Each row is a point on a tangle of strands that fork and nearly touch. The rows are in no order.
In the rows, zero is written as 128.
Two points are linked if the straight distance between their rows is under 131. Some points are linked to none.
Q_990: [129 139  91  85 102 132 139 118  92 103 117 111 120 163 132 157  66  37
 103  75 152  88 110 120 125 144  84]
Q_289: [133 142 103 131 109 120 116  99 119 154 124 137 148  95 160 117  98 141
 148  88 186 120 101 150 206  81 147]
Q_503: [149 125 111 116  56  79  82 129 175 154 111 110 133  90 135 140 100 170
 152 141 149  74 149 142 163 163 133]
Q_206: [166 127 162 137 169 106 153  99  57 178 131 126 164 121 180 156  88 147
 123  89 167 158 110  95 160 121  94]
Q_82: [168 113 181 142 138 124 139  56 153 125 135 140 156 120 152  94 108 187
 113 167 140 186 152 176 106  62 169]
Q_519: [117 180  88 109 101 115 113 119 116 105 130 145 108  88  97 169  94 122
 117 136 116  90  91 116 143 151 134]
Q_979: [ 83 115 148 131 140 158 151 156  86  62 113 143  86 163 108 105 135  60
 111 111 106 158  60 125  81  68 123]
Q_952: [162  99 112 123 130 102 153 136 111 201 120 103 186 133 114 132 125 128
 117 162 141 122 131 111 107 184 151]
Q_584: [ 90 159  91  86 108 123 151 189 159 101 117 112 151 172 107 150 171 120
 158  98 129 110 142  96 116 147  90]
Q_93: [ 96 116 132 100 153 113 170  86 128 122 154 125 127 116 123 148  91 127
  58 149 106 107 150 117 128 192 162]
Q_610: [103 114 157 158 149 165 153  99 145 165 170 117 181 118 125 110 144 160
 123 152 177 121 181 144 161 149 145]
Q_591: [179 129 112 153 135 128 140 116 129 135  96 159 143 142 141 107 125  95
 126 108 118 195 117 133 146  58 164]
Q_169: [148 162 138  96 116 112 115  68 173 139  96  97  89 129 154 129  97 213
 154 104 147 134 154 123 175 137 148]
Q_65: [105 151 158  94 152 140 138 154  84 133 137  75 137 141 122 163 129 164
 184 110 175  88  85  98  75 157  37]
Q_241: [178 165  94 106 138  93 143 140 162  73 121 123 130  98 115 167  85 136
 111 192  78 163  74 128 106 112 150]
Q_638: [150 117 124  87 122  87 125 116 126 118  91 102  64 173 135 131  95 123
 102 119  83 108 115 104  95 196 132]
Q_587: [152  92  99 103 140 113 154 171 104 165 102  80 206 141 163 118 120  73
 133 101 170 123  85 115 131 152 109]
Q_744: [124  90 144 156 121 124  99 134  78 195 165 137 156 154 130 123  98  78
 121 115 172  81 180 126 162 145  92]
Q_559: [ 84 141 148 145 152 151 110 144 145  76 129 143  61 119 116  92 182 169
 153 130  93 135  94 136 129 138 139]
Q_652: [122 150  97 116 165 101 138 168 100 120 173 126 146 137  59 164 101  63
 116 192 102 128 114 105  96 145  75]
Q_148: [ 85 133 133 137 111 199 137 112 176  91 147 132 163  94 108 102 167 123
 142 146 149 138 130 175  94  74 172]
Q_37: [ 67  94 127  91 117 105 184 153 175 100 155 111 208 143 130 121 147 109
 106 128 127 110 169 136 114 151 147]
Q_463: [128 103 134 149 122  80 108 122 100 168 144 156  91 106 124 152 132 162
 101 139 103 102 170 100 155 209 119]
Q_331: [136  98 109 124 162  87 141 145  76 178 101 150 142  88 171 152 150 129
 110  72 115 146 113  73 180 182 113]
Q_67: [173  83 151 188  99  89  96 103 121 151 140 204 146 123 135 105 146 138
 107 130 126 163 162 168 142  39 144]
Q_626: [102 112 136 180 157 190 133 103  94 184 143 142 114 133 109  78 177 128
 146 116 170 119 115 137 149 103 147]
Q_372: [129 170 167 120 134 129 116 128  95 129 152 144 119 102 142 204 131 185
 118 154  72 151 153  87  89 134  96]
Q_840: [153  66 107 164 163 159 171  95 139 190 137 149 145 123  95  83 168 113
  88 147 155 134 150 141 156 150 176]
Q_857: [121 117 178 136  63 115  99 113 131 165 146 150 181 132 155 116 143 161
 150 119 152 115 177 164 109  45 152]
Q_44: [150  97 108 136  89 121 123 167 124 179 118 150 169 164 108 109 169  82
 127 130 101 134 162 131  96  92 160]
Q_567: [111 119 102  84 133  82 149 156  75 112 139 118 151 147 121 150  87  60
 118 109 146  87  78 117 111 152  81]
Q_197: [124 135 169 162 150 175  98 113 113  83 166 132 131  85 158 140  92 110
 119 133 164 114 129 143 167 141  83]
Q_73: [ 91 152 131 130 172 173 148 118  87  89 159 145 128  76 129 188 138  94
 112 105 109 136 121  97 126 167  82]
Q_650: [150 146 114 121 101 137 125 117 118 172 131 119 166 125 130 179 107 103
 105 115 125 130 198  92 133 155 105]
Q_657: [149 141 168 187 136 111  96 124  92 141 146 176 109 135  91 118 127 159
 140 164 122 172  97 139 134  54 124]
Q_142: [173 122 117 128 140 125 121 141 107 162  86 127 124  75 166 171 146 154
 124  91 106 144 128  81 141 207  94]
Q_889: [126 119  98 154 105 107  78 160  95 178 124 141  97 139  99 100 133  90
 155 119 136  89  94 133 147 137 127]
Q_992: [135 111  97 111 187 126 184 126 106 127 124 122 162  84 138 146 107  72
  87 129 125 150  86 100 146 181 137]
Q_927: [ 87 120 110 162 150 151 133 146  79 190 134 136 141 105 139 103 185 131
 161  78 164 112  72 127 163  92 139]
Q_916: [194  68 141 135 100 107 139 100  94 187 103 123 167 122 165 108  97 105
  92 126 150 113 107 157 117 101 176]
Q_515: [122 124 143 141 129  90  94  92 165 139 150 122  50 146 101 103 134 188
 143 174 107  98 154 156 134 182 164]
Q_733: [144 164 103 122  71 100 105 122 115 143 147 138 165 105 121 197  65  92
 119 118 142 110 174 108 161 125 102]
Q_851: [ 90 133 103 112 188 130 165 144 142  53 131 139  89 110 114 126 130  98
 108 131 104 126  72 110 141 177 122]
Q_960: [156 128  87 117 125 150 138 166 127 112  76 126  93 144 108 108 156  82
 135 103 103 129  73 117  92 135 135]
Q_974: [116 162 108  98 135 127 161  83 126 103 155 133 123 139 107 174  67  87
  74 154 102 133 157 119 130 132 142]
Q_180: [ 90 171 122 142 145 122 150 153 104 158 171 154 175  88  92 182 171 161
 147 160 116 134 129 101 115 131 128]
Q_280: [145 128 173 145 178 136 134 111 148 125 109 121 109 100 145  92 155 214
 150 156 125 163  73 153 107 135 164]
Q_673: [171 116  69 110 145 148 151 172 167  39  99 101  93 135  84 150 126  89
 115 174 127 123  95 145  88 171  84]
Q_436: [150 153 117 156 112 127  79 101 153 174 142 144  72 118  82 131 139 198
 151 166 124 108 178 131 162 142 131]
Q_947: [158 150  78 126  76 106  89 126 145 135 117 115 135  75 120 170  70 115
 127 146 149  88 125 130 163 185 117]
Q_855: [112 142 174 130  71 116  83 120 130 125 139 117 148 121 132 114 102 169
 171 148 160  98 120 159  98  61 133]
Q_257: [154 121 182 137 110 136 122 105 120 186 123 140 137 150 132 131 169 190
 126 131  99 158 194 114  80 100 144]
Q_120: [128 117 168 115 173  98 166 118  63 147 175 129 163 137 113 161  77  97
  92 184 111 130 119 104  79 133 122]
Q_147: [ 87 122 151 117 152 138 141 166 105 121 130 116 161 195 159  99 147  99
 154  71 141 148 131 113 136  82  91]
Q_68: [128 164 114 136 153 174 114  84 100 115 172 133  90 132  82 172  76  70
  96 177 112 141 165 115 120 133  93]
Q_104: [110 159 155 109 124 164 128 132  94 141 109  96 115 145 141 131 129 149
 161  88 157 101  99 103  94 121 102]
Q_36: [153  83  97 115 126 135 154 181 149 125  91  82 195 121 172  90 140  89
 135 102 170 116  66 152 123 121 136]
Q_254: [173 101 178 132 129  90 101 136  79 142 101 110 132 156 191  91  73 128
 150 107 166 124  69 141 136  99 113]
Q_476: [121 126 186 145 124 169 141  76 116 100 131 153 109 144 146 122 126 117
  90 122  96 181 166 136  94  74 154]
Q_970: [133  81 164 137 100 159  98 120 181  81 121  99 115 123 164  97 138 125
 121 126 136  95 168 169 124 165 136]
Q_261: [132 146 142 120  70  91  74 114 131 143 107 154  79 151 127 118 121 153
 143 107 101 107 153 134 124  97 152]
Q_416: [105  96 121 133 113 136  92 154 112 141 128 104  82 155 118  98 133  96
 148 111 148  58 104 137 122 176 110]
Q_292: [121 147 121 132 103 119  99  93 187 109 156 114 161 111 117 115  76 142
 145 162 174 108 162 173 172 114 144]
Q_111: [188  90 134 133 152 137 161  91 117 201 126 103 131 154 107 118 127 150
  86 183 107 140 159 116  79 162 167]
Q_789: [ 68 148 110 113 159  93 147 174 112  92 136 150 114 118 110 136 146 124
 145 115 105 120  58 105 136 149 120]
Q_934: [114 143 121  98 124  97 172 138 104 118 109 130 137 141 115 134 130 119
 133 121  93 130  43 125  76  72 168]
Q_62: [130 110 141 133 138 160 159 136 130 133 139 100 132 167  74  92 115  86
 124 199 136 125 111 139  60 108 154]
Q_500: [ 64 152 126 115 127 107 125 148  95 133 122 168 110  89 144 147 165 162
 143  81  97 106  80 111 140 118 150]
Q_938: [ 55 133 145 126 145  99 132 107 168  97 169 157 135 113 121 102 140 168
 142 137 135 128 156 160 166 103 165]
Q_387: [162  93 144  99 104  77 123 127 116 158  94  97 163 151 177  79  86 130
 127 102 155 107  79 166 119  92 162]
Q_467: [132 195 116 133 132 170 131  89  89 144 112 140  93 117 141 175 121 115
 146  73 120 160 123  87 142  91 112]
Q_732: [ 86 122 176 150 146 131 129 131  64 168 141 153 128 182 152 111 157 129
 151  70 145 151 143 105 147  53 106]
Q_885: [ 81 124  73 120 135 129 146  90 117 177 113 147 103  95 118 103 155 132
 105  99 138  96  87 128 173 171 195]
Q_781: [120 133 107 130 133 167  93 147 143  76 124 110  50 133 110 125 140 105
 141 112 140  80 118 131 131 208  65]
Q_755: [ 75  86 181 126  98 124 119 130 123 173 140 105 164 124 175 110 143 167
 142  91 180  82 175 133 154 129 126]
Q_200: [155 176 151 145  93 144  95 146 123 154  92 129 133 135 149 150 136 152
 183  88 135 168 162 102 141  54  84]
Q_61: [118 132 135 100 153 130 140 153 131  78 147  73 106 158 105 157 123 148
 149 152 156  93  90 134  77 187  55]
Q_636: [141 121 153 152 149 100 168 100  83 153 178 150 194 107 129 164  84 116
  93 177 144 146 118 125 128 101 148]
Q_819: [116 145  64 126  94 144  96 170 104 159  92 135 107 105 125 143 150  88
 150  67 137  89  99 102 154 137 107]
Q_462: [153 161 136 158  64 137  66 130 149 119 127 155 139  99 114 148 121 141
 158 147 131 139 146 154 133  57 132]
Q_351: [171 133 125  72 104  79 138 126 114  99 110 103 126 140 138 177  61 121
 100 140 104 108  99 122  71 162 109]
Q_18: [189 135 111 153 196 148 119 128  95 179 115 105 135 151 103 115 111 107
 163 128 166 170 117 106 154 158  73]
Q_611: [ 95 164 110 114 114 116 119 160 154 124 155 112 137 176  94 147 119 112
 146 142 127 109 180 106 141 142  91]
Q_713: [157 106  91 144 131 142 127 197 154  66 132 132 111 107  76 136 132  58
 114 197 112 113  99 134  88 151 107]
Q_414: [ 82 121 108  97 121 100 147 175 138 117 109 139 163 112 179  97 185 150
 161  62 121 146  74 143 139  71 156]
Q_535: [167 163 105 105 152 123 121 143 149 118  98 102  99 116 152 165 125 163
 140 101 102 152 140  82 153 199  80]
Q_545: [137 101 107 158  81 153 100 132  67 167 118 147 128 110 186 147 135  51
 108  61 126 103 146 127 147  95 127]
Q_623: [101 178 166 103 171 152 144 104 124 115 160  85 133 177 136 135  87 169
 150 129 161 151 156 110 138 125  78]
Q_87: [101 120 126 141 104  71 109 147 134 167 145 168 123 100 120 158 176 188
 130 115 110 111 194  92 183 165 126]
Q_618: [ 82  97  93 100  86  81 138 146 125 134 133 118 180 104 144 157 129  94
  83 114 139  94 157 104 169 208 128]
Q_801: [169 103  76 146 151 115 165  90 160 177 114 159 134 102  88  95 162 139
 104 142 129 151 128 136 158 135 196]
Q_126: [102 137 131 139 135 105 148 125 123 154 159 168 123 104  90 145 167 173
 115 176  85 126 140 123 127 150 175]
Q_867: [134  98  44 140 120 120 128 117 141 180  95 156 111 101 110  84 169 105
 113  99 125 110 117 137 184 155 191]
Q_797: [ 74 130 129 121 159 133 144  88  89 158 134 134  72 143 115  92 129 145
 130 112 142  88  73 132 143 143 179]
Q_479: [ 89 150 103 155 113 201 136 147 155 125 152 137 176 102  93 128 180  86
 143 145 142 116 158 141 122 118 147]
Q_664: [108 116 154 124 114 110 120 153 125  60 143 119 115 173 113 108  86 101
 131 151 146 111  90 154  98  97 104]
Q_118: [146 136 131 143 153 121 122 129  67 131 126 162  92 108 117 156 117  95
 111 135  81 135  85 108 100 128 126]
Q_518: [144 155  70 136 147 146 145 146 170 167 108 118 157 156  83  93 168 133
 166 124 131 163 151 115 160 123 140]
Q_116: [ 92 103  91  98 111  94 170 165 133 105 119 149 169  92 128 129 157  96
 107 127 101 110  63 145 104 107 187]
Q_164: [115 119 133 133 151 135 151 120 126 159 155  97 169 120 108 112 118 138
 133 164 169 107 106 139 129 166 148]
Q_20: [172 110 174 144 157 113 122 125  95 149 111 125 139 165 193 103  93 123
 133  85 152 171 140 121 171  91  91]
Q_163: [ 96 122 123 105 130  99 130 176 138 121 100 104 146  97 192 123 154 175
 173  65 153 125  77 117 168 121 113]
Q_316: [115 135 151 159 141 101  76 161 124 131 144 131  91 108 115 121 129 177
 177 156 135 103 100 126 148 159 103]
Q_506: [123 110 142 118 159 140 154 159 112  83 100 113 125 202 139  83 126  72
 130 106 128 177  90 123 100  88 111]
Q_123: [109  91 117 138 155 150 121 163 147 102 119  85 138 127 173  85 132  97
 147  93 185 100 100 152 184 175  93]
Q_808: [ 86 189 124 101 121 170 165  81 134 102 131 142 131 119 149 173 127 138
 114  80 113 148 145 102 136  92 149]
Q_643: [ 83 124 135 142  96 142  97 141 157 163 147 121 116 136  91  91 176 163
 178 143 148  84 162 145 121 133 148]
Q_792: [141 115 132 127  75  48  91 117 154 148 129 149 138  84 166 140  95 179
 135 117 156 102 168 144 204 128 134]
Q_986: [123 130 172 104 131  97 116 125 135 152  95 111  90 138 185 123 135 209
 163  77 131 125 148  98 163 140 112]
Q_56: [161 126 167 129 153 167 123 132 145 101 128  61 125 202 132 103  94 132
 134 169 142 167 152 133  88 122  82]
Q_790: [110 122 103 101 134  87 135 153 105 147 110 131 153 103 189 139 128 131
 125  64 144 130 105 106 187 141 120]
Q_133: [177 178  93 154 127 125  86 106 124 172 108 151  43 137  77 142 130 176
 150 140  95 146 146  98 159 128 123]
Q_874: [153 170 103 161  99 140 107  97 170 116 145 156 145  85  84 129 124 142
 130 196 111 174 149 165 128  65 166]
Q_425: [ 98 166 119 122 100 183 135 131 147  88 141 144 128 133 104 165 171 133
 111 148  68 149 166 125  71  88 143]
Q_669: [126 117 127 110 162 163 139 142 129  56 107  99 104 143 163 111 113 105
 134  90 166 117  65 148 133 151  84]
Q_726: [128 124 131 125  74 134  79 159 144 129 103 127  91 199 118  81 141 100
 150  94 115 119 159 136 101  85 121]
Q_890: [119  96 157 145 115 171 123 106 145 101 100 169 113 105 159  97 172 109
 102  97  83 169 158 152  97  74 173]
Q_469: [152 107  87 110 110  66 131 118 208 168 107 116 133 124 114 106 160 180
 136 141 109 139 164 141 143 185 178]
Q_533: [122 180 152 119  81 147 103 142 134  88 131 139 110 128 125 187 146 177
 130 145  68 138 152 117  73  94 108]
Q_826: [147 134 159 118 129 111 126  63 186 119 151 110 161 136 141 103  86 187
 128 166 154 147 182 180 136  94 161]
Q_342: [175 130 124 155  99 129 139  54 140 157 123 161 154  82 121 129 128 160
 110 147 135 155 138 163 125  65 193]
Q_901: [165 147 128 167 165 185 119  86  93 139 136 146  78 146 106 133 107  86
 100 138 113 170 160 109 136 128 109]
Q_795: [110 194 143 108 135 180 153  71 136 108 157 110 158 132 147 172  83 148
 116 128 154 157 166 116 140  91 126]
Q_485: [139 102 182 155 147 155 149  85 118 101 152 157 152 107 170 132 111 105
  72 133 119 169 175 146 139  88 147]
Q_491: [137 125 152 149 148 155 108 111  77 124 104 149  39 155 125 107 118  97
 110 117  94 141 112 112 113 131 128]
Q_839: [128 149 128 151 149 126 163 124  85 157 170 156 204  71 127 200 128 130
 115 155 118 155 135 102 136 132 119]
Q_201: [127  86 134 146  98 140  95 130  90 166 118 149 103  86 151 141 141 106
  88 107 103  73 145 113 136 195 131]
Q_856: [159 118  95 127 165 171 166 139 103 146 118  96 185 103 132 139 118  54
 122 121 151 145  83 112 119 152 110]
Q_74: [ 93 126  98 108 129  89 109 144  92 120 144 120  83 177  85 122  96  65
 136 120 141  59 102 115 130 183  88]
Q_360: [ 95 121 173 154 171 174 154 113  99  98 175 143 167 114 163 129 113  90
  99 119 154 147 154 129 153 110 112]
Q_776: [133 119 168 192 111  99  99 105 105 166 153 213 108 119 103 116 176 193
 139 125 131 148 124 147 149  38 118]
Q_358: [149 123 146 115  84 131  86 131 181  95 104  95  83 197 125  85 140 146
 149 141 111 137 175 153  80 117 118]
Q_357: [182 146 115 138 110 109 128 155 131  97 122 128 155 115  97 134  94  95
 129 194 108 170  79 147  89  70 146]
Q_754: [135 117 122 129 171 152 171  89 127 180 142 125 143 137 120 137 147 152
  81 131 121 150 205  91 145 205 126]
Q_864: [162 107 122 121 153 129 151 112 196  89 106 109 139  92 143 106 133 153
 111 164 110 157 137 149 131 156 173]
Q_305: [ 76 129 140 115 119 150 134 112 144 109 153 150 109 108 104 139 172 155
  97 155  76 101 161 124  88 145 169]
Q_145: [147 139  88 110  74 142 119 142 198  46  98 105 119 109 113 132 125 139
 144 147 150  94  94 181  94 126 131]
Q_409: [132 140 122  82 188 108 175 135  87 124 160  94 151 165  86 169  87  92
 109 182 102 136 105  96  64 156  82]
Q_876: [185 116 155 135 104 160  92 134 165 105  93  87 103 183 125 101 118 140
 118 182  91 179 168 144  62 106 115]
Q_53: [106 111 107 127  95 145 111 146  87 116 132 157 136  90 160 180 126  59
  92  85 109  85 138 114 137 155 101]
Q_236: [153 138 119 119  65  89  75 127 209  86 125 103 127 112 133 125 101 172
 153 156 138  99 138 171 135 131 137]
Q_763: [134 149 171 151 191 130 132 115  60 141 155 146 133 101 144 158 106 146
 136 118 148 164 102 108 149 120  85]
Q_607: [145  97 143 132 110 123 143 149 148 104 134 132 158 151  95  97 108  74
 108 186 119 156 129 151  75  65 160]
Q_14: [148 146 117 150 149 189 112 147 166 128 100 109 112 152 105  95 177 142
 161 134 116 176 164 125 129 137 114]
Q_448: [109 105 123 145 101 139 139 113 120 193 145 164 167 155  95 102 186 102
 133 114 131 129 179 140 104  62 174]
Q_881: [ 74  96 147  87  75 105 112 125 147 108 107 141 107 133 154  86 162 138
 124  91 105  88 113 171  69  84 170]
Q_837: [167 160 115 163 124 164  95  97 109 183  86 155  48 126 114 115 155 172
 163  88 137 144 102 109 157  90 140]
Q_453: [116 113 130 180 111 102 114 112  61 180 136 207  92 114 130 126 184 147
 133  81 123 134  94 132 159  40 142]
Q_752: [161 123 123  95  78  66 111 112 114 168 101 139  88 162 130 138  91 127
  97 109  88  97 143 118 116 159 160]
Q_192: [137 167  70 115  74 176 104 158 135 100  99 114 130 114 125 169 123  74
 156  82 156  92 117 113 138 119  75]
Q_244: [136 119 127 142 128 151 120  83  99 138 129 131 126  81 177 135  78 112
  99  98 171 108 120 137 185 144 128]
Q_52: [124 120 146  99 169 152 155 124 111  34 131 128 104 100 159 188 106 106
  81 107 112 120 123 117 104 188  54]
Q_884: [176 147 112 125 154 110 163 140 112 166  92 132 145 174 117 116 133 125
 140 122  94 195 108  95 114  98 147]
Q_676: [143 177  93 147  97 149 122 107  89 181 110 162  99 133  93 151 146 120
 155 103 106 149 112 107 124  66 160]
Q_274: [159 123 135 133 151 165 138 110 114 174 143 115 121 154 101 142 148 140
  87 173  91 137 198 100  97 175 123]
Q_782: [119 143 103 117 143 152 131 130 198 113 144  58 118 171  81 103 130 143
 171 188 160 108 127 154 117 160 130]
Q_830: [124 127 170 172 109 116  73 160 119  93 133 145  95 149  86  96 109 127
 144 181 109 152  99 157 103  84 116]
Q_893: [180 144 111 135 146 169  96 161 134 137  94  89 136 149 142 117 116  94
 171  97 162 145 151 105 157 149  55]
Q_312: [122  71 168 134 180 123 160 150 188  76 137 108 150 115 143  79 150 135
 113 177 121 166 132 155 113 133 155]
Q_223: [129 161 101 101 121 148 132 113 165  47 104 125  53 165 109 121 105 100
 105 120 107 135 129 140 121 122 136]
Q_404: [ 72  99 151 136 159 124 135 148  87  67 156 147  87 160 116  98 100  54
 107 129 133 115  82 137 118 101 112]
Q_586: [146 171 152 145 153 202 113 132 120 127  96  92  97 137 127 119 149 163
 176 121 144 165 102 106 108 118 100]
Q_353: [128 155 127  95 140 145 142  86 201  97 120  83 114 125 142 127 117 201
 130 144 124 143 143 139 133 165 151]
Q_406: [ 78 111  88 120  91  94 116 140 129 171 129 152 138  97 133 136 167 131
 117  90 127  90 173 115 185 167 153]
Q_398: [183 132 133  97 159 122 146 133 156  43 131 105 128 108 142 178  78 137
  88 194  99 165 109 129  99 150  93]
Q_833: [140 135 145  91 135  93 126 144 144  93 104 109  95 159 169 144 120 159
 130  94  94 141 141 101 126 169  99]
Q_319: [ 75 147 122  80 113  94 166 112 121 146 138 115 172 147 137 119 108 138
 139  98 151 105  99 133 139  95 160]
Q_304: [118  97 137 133 133 150 125 141 207  77 131  73 139 134 163  90 136 130
 150 118 174 108 154 163 170 185 106]
Q_339: [ 94 120  89 114 114 141 163 158 187 103 155 120 194 126  87 125 158  95
 114 167 115 122 168 144 113 140 158]
Q_90: [ 79 171 127  95  91 114 156  82  94 151 151 139 147 116 104 163  98 133
 122 131 133  88  91 127 105  86 179]
Q_521: [146 119 103  93 101 135 143 134 177 116  98 107 151 184 130 110 144  85
 112 102 106 129 179 125 113 144 139]
Q_34: [136  87 108 146 118  50  98 112 182 149 135 147  93 123 100  79 142 157
 139 160 112 113 156 169 141 170 170]
Q_424: [140 110 187 166 157 107 128 139  57 158 144 180 133 102 162 151 159 166
 120 113 105 148 111 106 126 115 117]
Q_616: [ 87 123 163 140 101 116 116 137 150 195 154 114 164 140 125 104 159 181
 186 117 184  91 191 127 164 102 115]
Q_251: [150 165 142 127 117 159  85 142 131 144 102 114  99 150 145 153 126 130
 163  87 134 134 190  87 145 122  55]
Q_281: [142 153 117 151 162 170  86 149 141  74 127 120  62 142  97 126 127  95
 134 150 103 148 131 126 130 164  65]
Q_814: [155  66  97 138 140 102 129 165 166 127  96 101 166  83 160  76 137 111
 131 138 153 119  75 169 148 163 160]
Q_27: [125 150 128 117 144  75 136 115 146  80 165 165 132 125 117 151  77 119
  85 167  93 155 156 134 159 112 149]
Q_152: [121  76 161 114  96 107 109 153 153 121 118 102 162 128 198 111 142 149
 129  93 141  90 157 146 123 153 124]
Q_132: [ 97 106 137 104 145  97 147 150 160 101 100 163 127 120 165 100 188 156
 129  91  75 160 114 134 102 115 175]
Q_386: [112 106 143 167 157 165 158  92 112 190 152 153 149 111 110 108 191 181
 119 126 152 127 142 124 143 136 159]
Q_450: [135 145 165  95 115  91 124 123  95 121 146 110 139 123 148 195  85 164
 118 146 103 107 136 103  83 164  79]
Q_728: [161 106 129 148 124 119 142 149 117 172 140 151 202 150 128 148 146  93
 110 134 116 152 201 106 139 123 118]
Q_32: [111 161  71 108 109 103 112 133 172 126 127 126  98 170  84 110 112 109
 150 119 124 113 156 120 167 146 137]
Q_183: [138 125 171 150 166 152 109 100 134  74 152 121  84 122 155 135  77 120
  97 146 131 130 160 132 156 170  92]
Q_452: [111 112 128 126 211 106 181 162 160  73 133 125 117 131 111  92 132 113
 120 166 115 165  78 125 132 142 152]
Q_655: [111 108 152 155 101 116 116 142  58 168 139 170 141 153 174 149 147  81
 120  61 113 133 162 106 136  60 111]
Q_205: [102 194  90 103 141 127 116  99 159  97 123 125  57 156  90 111 110 147
 148 128 113 137 131 121 158 131 140]
Q_858: [168 120 130 154 115 154 102 144 145 105  89 127 143 135 156  85 122 102
 145 116 139 174 113 158 141  77 126]
Q_80: [ 83 174 116  93  91 145 148 104 120 104 144 131 117  96 110 174 118 144
 116 132 110  77  78 125  83 126 154]
Q_639: [155 154 132 155  80 125  82 149 128 167 112 150 127  79 133 144 155 178
 177 119 142 122 128 125 141  76 131]
Q_291: [100  84 153 125 145  86 144 149 129 101 124 162 145  91 152  81 158 133
 117 134  96 145  78 158 100  83 188]
Q_524: [ 58 117 176  84 110  80 156 111 133 165 153  89 179 151 155 121 119 182
 145 110 169  80 142 126 127 134 149]
Q_896: [140 106 106 133  92  87 108  91 149 163 116 156 144  63 163 121 127 187
 135  96 167 118 128 160 200 111 169]
Q_831: [107 108 140 151 119 200 121  88 164 124 134 155 114 103 107  84 178 127
 121 154 119 152 162 164  91  86 188]
Q_659: [159 128  93 134  87 137 106 182 149  78  95 122 160 141 138 125 111  58
 145 107 151 132 119 145 137  88  91]
Q_802: [ 87 127 132 154 120 133 123 135  58 179 125 170 104  86 168 144 187 148
 145  49 130 122  91 111 157  71 140]
Q_55: [123 143  87 113 117 152 124 130 222  76 131  97 116 127  84  92 134 138
 146 185 129 122 125 172 103 129 149]
Q_332: [140  97 123  82 152 105 191 123 132 105 110 114 153 120 154 147  96  96
  64 123 109 134 117 103 116 187 149]
Q_346: [165 118 140 122 165 135 126 125 156  43 141  97 122 102 166 166  81 122
  95 155 133 130 142 137 138 201  65]
Q_127: [142 167  80 149 149 143 109 180 119 108 141 135 109 114  50 142 132  93
 149 197  99 134  80 121 101 134 101]
Q_418: [ 97 104 135 115 160 121 170 150 123 141 151  98 125 159  78  99 131 111
 134 178 140  91  80 125  78 159 148]
Q_724: [182 121 132 140 173 116 150 150 101 206 100 114 157 177 129 110 151 155
 154 113 138 169 127  92 133 137 114]
Q_788: [115 146 103  98 125 178 154 126 150  13  95 111  70 154 124 135 114 114
 116 103 165 110  87 152 105 140  93]
Q_219: [125 132 177 114 193 158 159 111 153 113 157  58 146 166 148 118 102 171
 136 162 157 151 138 127 117 175  91]
Q_637: [135 139  98 109 104 146 116 142 184  93 137  57 102 145  92 165 137 169
 157 180 148  74 123 148  95 201  82]
Q_460: [159  54 154 159 117  95 140 106 103 181 139 169 172 132 136  93 128 102
  90 146 134 126 140 161 118  79 174]
Q_605: [126 129 156 146 179 144 131 154  92  68 150 158 107  92 123 164 134 103
 101 163  74 155  99 104  94 143  89]

A fork is a point with three links. Follow the links from the first point to the second and name the forks in between, in order.
Q_453; Q_782 => Q_802, Q_386, Q_164, Q_346, Q_197, Q_503, Q_236
Q_857; Q_607 => Q_462, Q_236, Q_503, Q_197, Q_346
Q_867; Q_479 => Q_386, Q_164, Q_346, Q_197
Q_133; Q_864 => Q_638, Q_833
Q_801; Q_56 => Q_386, Q_802, Q_833, Q_638

A fork is a point with three links, a tip a point with one. Leave the first point through the second and follow the links. Name the first fork or tip that comes.
Q_304; Q_123 => Q_584
Q_808; Q_467 => Q_469
Q_55; Q_782 => Q_518
Q_586; Q_104 => Q_236
Q_858; Q_591 => Q_462
Q_618; Q_406 => Q_776
